Points, in no order, along strands that fork and pass close to each other.
Points whose rows are less than 71.8 apart are linked; no others are. Some points are linked to none.
z_516: [  9   9 -26 -10 -10  -3  -2 -42  -7   6 -14 -22  36  26 -36  17   8  18
  22 -15   5   8   4   5]
z_81: [ 25   2  -8 -13  27  32   4  -5 -25  31 -20  14  -3   7  18  58  28   0
  12  -3 -30  12 -34  -3]
z_149: [ 26   8 -36 -19   9   3  -4 -37 -21  21 -31 -22  14  38 -24  12  16  17
  27 -24  -3   1 -25  -5]
z_550: [ -8 -12   7  11  49  25  14  34  -4  -2  -7  18 -13 -11  19  40  14   7
  -9   8 -34  12 -22 -16]
z_206: [ -2 -26   4  -7  27   8  -2  23   4  12  29  32 -35   7  15  17 -16  -5
  -4   5 -35 -22  -5 -19]
z_143: [ 36  12 -13 -39   9  26   5 -18 -21  -2 -41 -18  17  24  10  31  25   1
  31 -30  -6  26 -43   9]
z_730: [ 15 -11 -19 -24  19 -15  -5  19 -17  32  18  48 -24   5  12   5 -10  16
   4  10 -14 -37 -43 -13]
z_519: [ 10   4   5  -9  26  43  10   6  -5   3 -25  -5  13 -13  17  61  32   5
  -2  -2 -26  34 -24   0]
z_507: [ 19  -3 -11   0   4 -11  16   6 -24 -41  -2  -7  15  -3  15  12  13  23
 -11  -7  18   4 -19  11]
z_336: [-27  11  -2  21   9  -6 -14  11  28 -22 -30 -23 -13   3 -24 -55   4  -7
   4 -16  18  27  19 -17]
z_862: [ 12  -9   7  22  -5  31  -2 -12   5   5  13 -17  33 -37   9  20  11 -14
 -10  31  35  -8   9  29]
z_239: [-18   2  -4  -4  28  17   2 -15  10 -13 -40 -23   7  27   1  -5  21 -29
  12 -31 -17  41  -7  -6]
z_544: [-16   6   0 -19 -10 -36  -9   6   3 -13  -1   6 -12   8 -27 -42 -19  18
   9 -16   8   0  12 -15]
z_37: [ 28 -14 -23 -19  19  19   5 -13 -38  -3 -14  -6  12  15   4  49  21  15
  15 -16  -8   2 -38   1]
z_448: [-10  14  11 -26 -29 -51 -44  26  14 -24  15 -29 -38  -3 -13 -30 -35  35
   3 -21  30  -6  45   2]
z_342: [-11  10  -6   3  12 -13  18 -14 -13 -13 -21   2   9   6  10 -24  21  -5
   1 -17   1  27 -28   5]
z_464: [ -5  -2   9  25 -24  18  -1 -21  20   8   8 -16  31 -15 -10 -11   1 -25
  -2  22  25  -7  33  20]
z_610: [-11 -10  -6  21  10   5  16  -2 -18  34  14  27  -5 -12  15  30   8 -24
  -1  12 -33   8 -24   7]
z_577: [  3 -11   8  30   1  39   5 -10  40 -23 -12 -20  11   0  18  -7   9 -40
  -1  19   3   3  26  -4]
z_720: [  3  -6   5  16  34  30  20   9 -13  34   5  36 -16  -6  20  32   7 -12
  -3  13 -50   9 -26 -23]
z_160: [ -9  20 -16  29 -19 -25 -23  -7 -12 -15 -19 -39   5 -10 -48  -7   0  43
   7 -17  31  15  29  -4]
z_442: [  8  19   0 -14  -6   5  20 -19 -12  17 -27  -4  29   4   8  -8  24  -5
   4   0 -16  25 -31   7]
z_984: [ -8   3  10   9   4  10   6 -13  17 -19 -19 -10  19   1  12 -20   7 -19
  -8   2   0  18   6   7]
z_804: [ -1 -23  17 -34  -4  -7 -16  37  35 -32  19  13 -32   2  26 -20 -30  -1
  -3  -2   3 -16  29 -14]
z_141: [ -8  10  -3 -14 -15 -52 -12 -13 -20  38  31  16 -27  10 -25 -25 -26   6
   5 -14  -1 -15  -2  15]
z_955: [-22  25  11 -39 -32 -42 -14  23   2   7  28   0 -36   0  21 -31 -35   6
  -6 -24   7  -8  28   2]
z_386: [-12 -10  -7  15 -13 -27   4 -23  -9  37  28  15  -8  11 -25  -1 -13 -19
   2  -5 -12  -2   0  19]
z_114: [  6  -1  -8 -10 -14  13   6 -26  10   6  -3 -10  41  -3 -17  25   7  -1
  11   6  -3   8   8  11]
z_294: [  3 -14  -4 -15  22  -7  -2  -9 -10  35   2  29 -27  34   1 -24  -7 -16
  15 -13 -22 -21 -18  -6]
z_12: [ -6   2   3   0  -1  -9  15  -8  11  17   2  24 -28  30  -1 -45 -19 -22
   9   0 -35 -18  -4 -35]
z_467: [ -7 -20   5  -1  21  12   3  45   8  -6  25  24 -28 -23  18  31 -18   7
 -23  22 -15 -18  10 -15]
z_220: [ 16   9  16  -9 -16  30  21  -9   4  26 -11   9  36  -7  20  22  14 -19
   4  22 -30  10 -21  -1]
z_25: [ 13 -14 -20 -12  14 -21  13   0 -34 -31   2  -3  -4  33  -1  12   9  22
   3 -25  16 -11 -34  -4]
z_736: [ 13 -10  16   4   6  54   9  -5  25  -4 -16  -9  31 -11  19  27  13 -20
   1  28  -8   5  22  -3]
z_501: [ 20  -4  10 -13  -5  23  32  -2   7  13  -9  29  20  -2  18  -3  15  -4
   4  30 -42 -17 -21 -32]
z_45: [  0 -21  16   2 -23  -3  17  -3   7  14  30  26  22 -23  -4  12  -5  -6
  -6  34  -4 -27  15  -2]
z_174: [  1  51 -15   2 -20  -9  -1 -24 -12  33 -41 -17  36   1 -40  -9  17  28
  23 -13  -5  26 -15 -10]
z_39: [  4   5  -8  12 -27 -40 -12   4 -11 -31   2 -36 -17   9 -42 -19 -18  42
  -5 -22  45  -5  28   0]
z_261: [-17   4  17  22 -16   5  13  10  18  -8  26  14  -7  -6  29 -24 -17 -33
 -22  14 -11   0   8   8]
z_48: [ -4  -2  -1  21 -12 -18  -6  -9 -11 -15  22  -9   5 -12   0   4   0  -2
 -11   1  30  -3   9  40]
z_931: [ -8  13   1 -41 -14 -38 -15  31 -12 -15  41   9 -30 -13  33  -4 -30  21
 -11 -17  12 -13   8  20]
z_364: [ -9   7  25  25 -41  -7   2   2  31  -1  33  -2 -13 -26   7 -30 -35 -19
 -12  37  22 -32  40   5]
z_905: [ -5 -27  15  15 -19  23   4   0   0   7  36   8  17 -38  -5  33   2 -13
 -10  38  24 -17  12  16]
z_490: [  6 -16 -23 -16  35 -13   2 -17 -30  -5 -10  -5 -15  41  -4   1  20  -2
  13 -34   1   0 -39  -2]
z_578: [  3  12   0 -13 -11 -23  14   0 -26   3  14  27  19 -11  -1   9   9  26
  -5  12  -2 -14 -27  14]
z_89: [-10 -24   4   7  -1  -3  -8   7  34 -15   6  -7 -19  15 -14 -21 -24 -21
  -4  -5 -11  -3  37 -18]
z_28: [ 31   4 -38  -9  18  -1   5 -29 -48  31 -26 -18 -12  47  -6  -7  23   8
  19 -34  10 -13 -42   0]
z_152: [ 16 -15  -8 -15 -26 -45  -6   2 -18 -32  19 -11 -10  14 -26  10 -18  42
  -5 -22  33 -25  20  15]
z_595: [ -8  10  -6 -11  -5  -4  -4 -18  18  22 -27   0  23  13 -47 -33   5   8
  25   3 -10  -4  11 -34]
z_956: [ 11   5  12  16  13  40  11  32   3  -7   4   5  15 -43  21  23  18   7
 -30  44  14  -2  -8   6]
z_865: [-13  -8  -6  20  -8  -2  10 -25 -18  28  22  10  16  -9  -2  25   7 -23
  -5   2  -2  10  -5  25]
z_509: [ 19  -1  13  -4  17  64  -3  -3  18  -9 -35 -23  22 -17  31  52  15 -16
   4   4 -16  29   2   2]
z_116: [ -7   3 -13  39 -21 -22 -11 -23  -8 -18   4 -41  17  -9 -33   4  -1  13
  -6  -9  41  12  24  33]
z_703: [-19 -11 -13  -7  34   2  -5 -23 -10  -1 -23 -13 -11  45 -18  -7  17 -18
  26 -37  -7  17 -10 -12]
z_357: [  1  -9   8  44  35  41 -12   8   7 -14   3 -11 -15 -26  29  33  17 -27
 -27  20  14   8   2  11]
z_751: [  4 -30  16   4   2  10  -2  22  32 -34  18   1 -20   3  15 -25 -12 -15
  -5  12  -1 -20  28 -13]
z_250: [  2  -6   4  -6 -15 -26  -9  21 -11 -25  26   3  -8 -19   8  -5 -17  16
 -12   0  16 -16   7  20]
z_755: [  6 -10 -10 -24   7 -33  -9   0 -18  28  32  31 -28  22   2 -11 -22   3
   5 -13  -9 -23 -18   6]
z_50: [ 10  -1   3 -25   9   3  13   3  -2  30   2  46   4   6  17 -17   4   7
   3  25 -29 -36 -33 -23]
z_538: [  1 -16  11 -26  15   9 -21  55  17 -22  24  20 -38 -19  33  11 -22  16
 -24  10  10 -23  26  -8]
z_773: [-11  -3  18  49   8  28  -3   5  20  -6  13   4 -18 -21  34  -2  -3 -37
 -24  22  12   1   8  17]
z_212: [-16  18  14  26  -2 -10 -17   8  25 -23  -7 -11 -15  -8   4 -64 -11 -11
 -14  -2  26   8  22   7]
z_388: [ -7 -22   7  -7  32  11   6   2  -5   6   4  31 -32  29  22   0   1 -20
   8  -6 -36  -8 -22 -30]
z_576: [ -1  -6  12 -18 -38 -40 -36  16   4 -14  31 -21 -31  -2   3  -6 -35  15
  -7 -16  35 -10  44  31]
z_557: [ -8 -11 -14 -10   3 -23 -12 -11  -4   9  -8  -1   5  23 -37 -26   0   6
  23 -14  -7  -8  -4 -14]
z_307: [-33   8  10 -10   6 -28 -19  29  19 -33 -12 -17 -27   7 -23 -54 -14  19
   6 -19  22  15  15 -29]
z_94: [-12  12  20 -18 -29 -19 -22  17  18  -7  29 -10 -32 -10  14 -36 -35  -8
 -18  -4  27 -12  48  17]
z_387: [  1 -12   4  27  44  33   1  31 -11 -32  -9   0 -21 -13  22  40  14   4
 -19  11   2  11 -12  10]
z_914: [ -3  15   9   7 -30  13  17 -31  24  15 -10  -9  49 -15 -20 -13   7  -9
   6  19  -8   5  20   2]
z_967: [-22  28  -8  14   2  14  -5 -24  11  11 -47 -22  14  12  -3   9  14 -31
   7 -30 -16  53  -7  12]
z_793: [-16  39 -28  18 -14  -3 -11 -18  -5   8 -29 -31  30  -8 -50   2   7  20
  11 -18  15  35  11  -4]
z_808: [ 19   3   1  -2   4   5   2  28 -14 -25   0   0  24 -35  15  33  17  28
 -21  25  21 -10 -13  12]
z_403: [  2  35 -13 -11  -7   7  -3 -20  14  50 -49  -8  22  20 -37 -22   8   6
  38 -17 -18  21  -6 -32]
z_738: [ 17 -22 -14  -8 -15 -35  -8 -10 -34  -6  31   8  -7  13 -17  27 -12  26
   4  -5  11 -29  -6  11]
z_355: [ 20   1   6  -8   0   6  19  10 -11  -1   4  21  38 -20   4  31  28  23
 -13  31  -7  -4 -21  -1]
z_601: [-17  14  16   7 -20 -18  10  14  26 -17  10   9 -20  -7  22 -53 -32 -15
 -10   4   1  -3  15 -11]
z_205: [-20  22   2  26 -28 -11  -4 -20  11  15 -24 -22  34 -16 -43 -23   3   5
   9   3   3  20  23   0]
z_525: [  7   0  21  28  10  40  25  27  21 -13  -4  11   4 -24  34   7  12 -12
 -24  33 -12  -1  -4 -17]

Follow the links from the first point to the second, and from the first to the third. Name the last point that the two ways share.
z_12 / z_464 / z_143 -> z_755
z_206 / z_519 / z_212 -> z_755
z_149 / z_94 / z_386 -> z_793
z_720 / z_250 / z_862 -> z_793
z_578 / z_738 / z_862 -> z_914
z_45 / z_388 / z_967 -> z_914
z_448 / z_152 / z_956 -> z_160

A fork is a point with three links. Follow the links from the first point to the second and name the forks in between, in order.
z_519 / z_467 -> z_755 z_294
z_205 / z_577 -> z_793 z_755
z_388 / z_212 -> z_294 z_755
z_250 / z_773 -> z_160 z_793

Name the points in between on the shortest way along the links from the first point to the second, in order.
z_490 / z_94 -> z_28 z_149 z_516 z_114 z_914 z_205 z_793 z_160 z_116 z_48 z_250 z_931 z_955
z_730 / z_931 -> z_755 z_141 z_386 z_865 z_610 z_720 z_550 z_387 z_357 z_773 z_261 z_601 z_212 z_336 z_307 z_544 z_557 z_595 z_403 z_174 z_793 z_160 z_116 z_48 z_250
z_509 / z_12 -> z_736 z_577 z_984 z_342 z_442 z_220 z_501 z_50 z_730 z_755 z_294
z_442 / z_89 -> z_220 z_501 z_50 z_730 z_755 z_294 z_388 z_206 z_467 z_538 z_804 z_751
z_905 / z_738 -> z_862 z_464 z_914 z_205 z_793 z_160 z_39 z_152
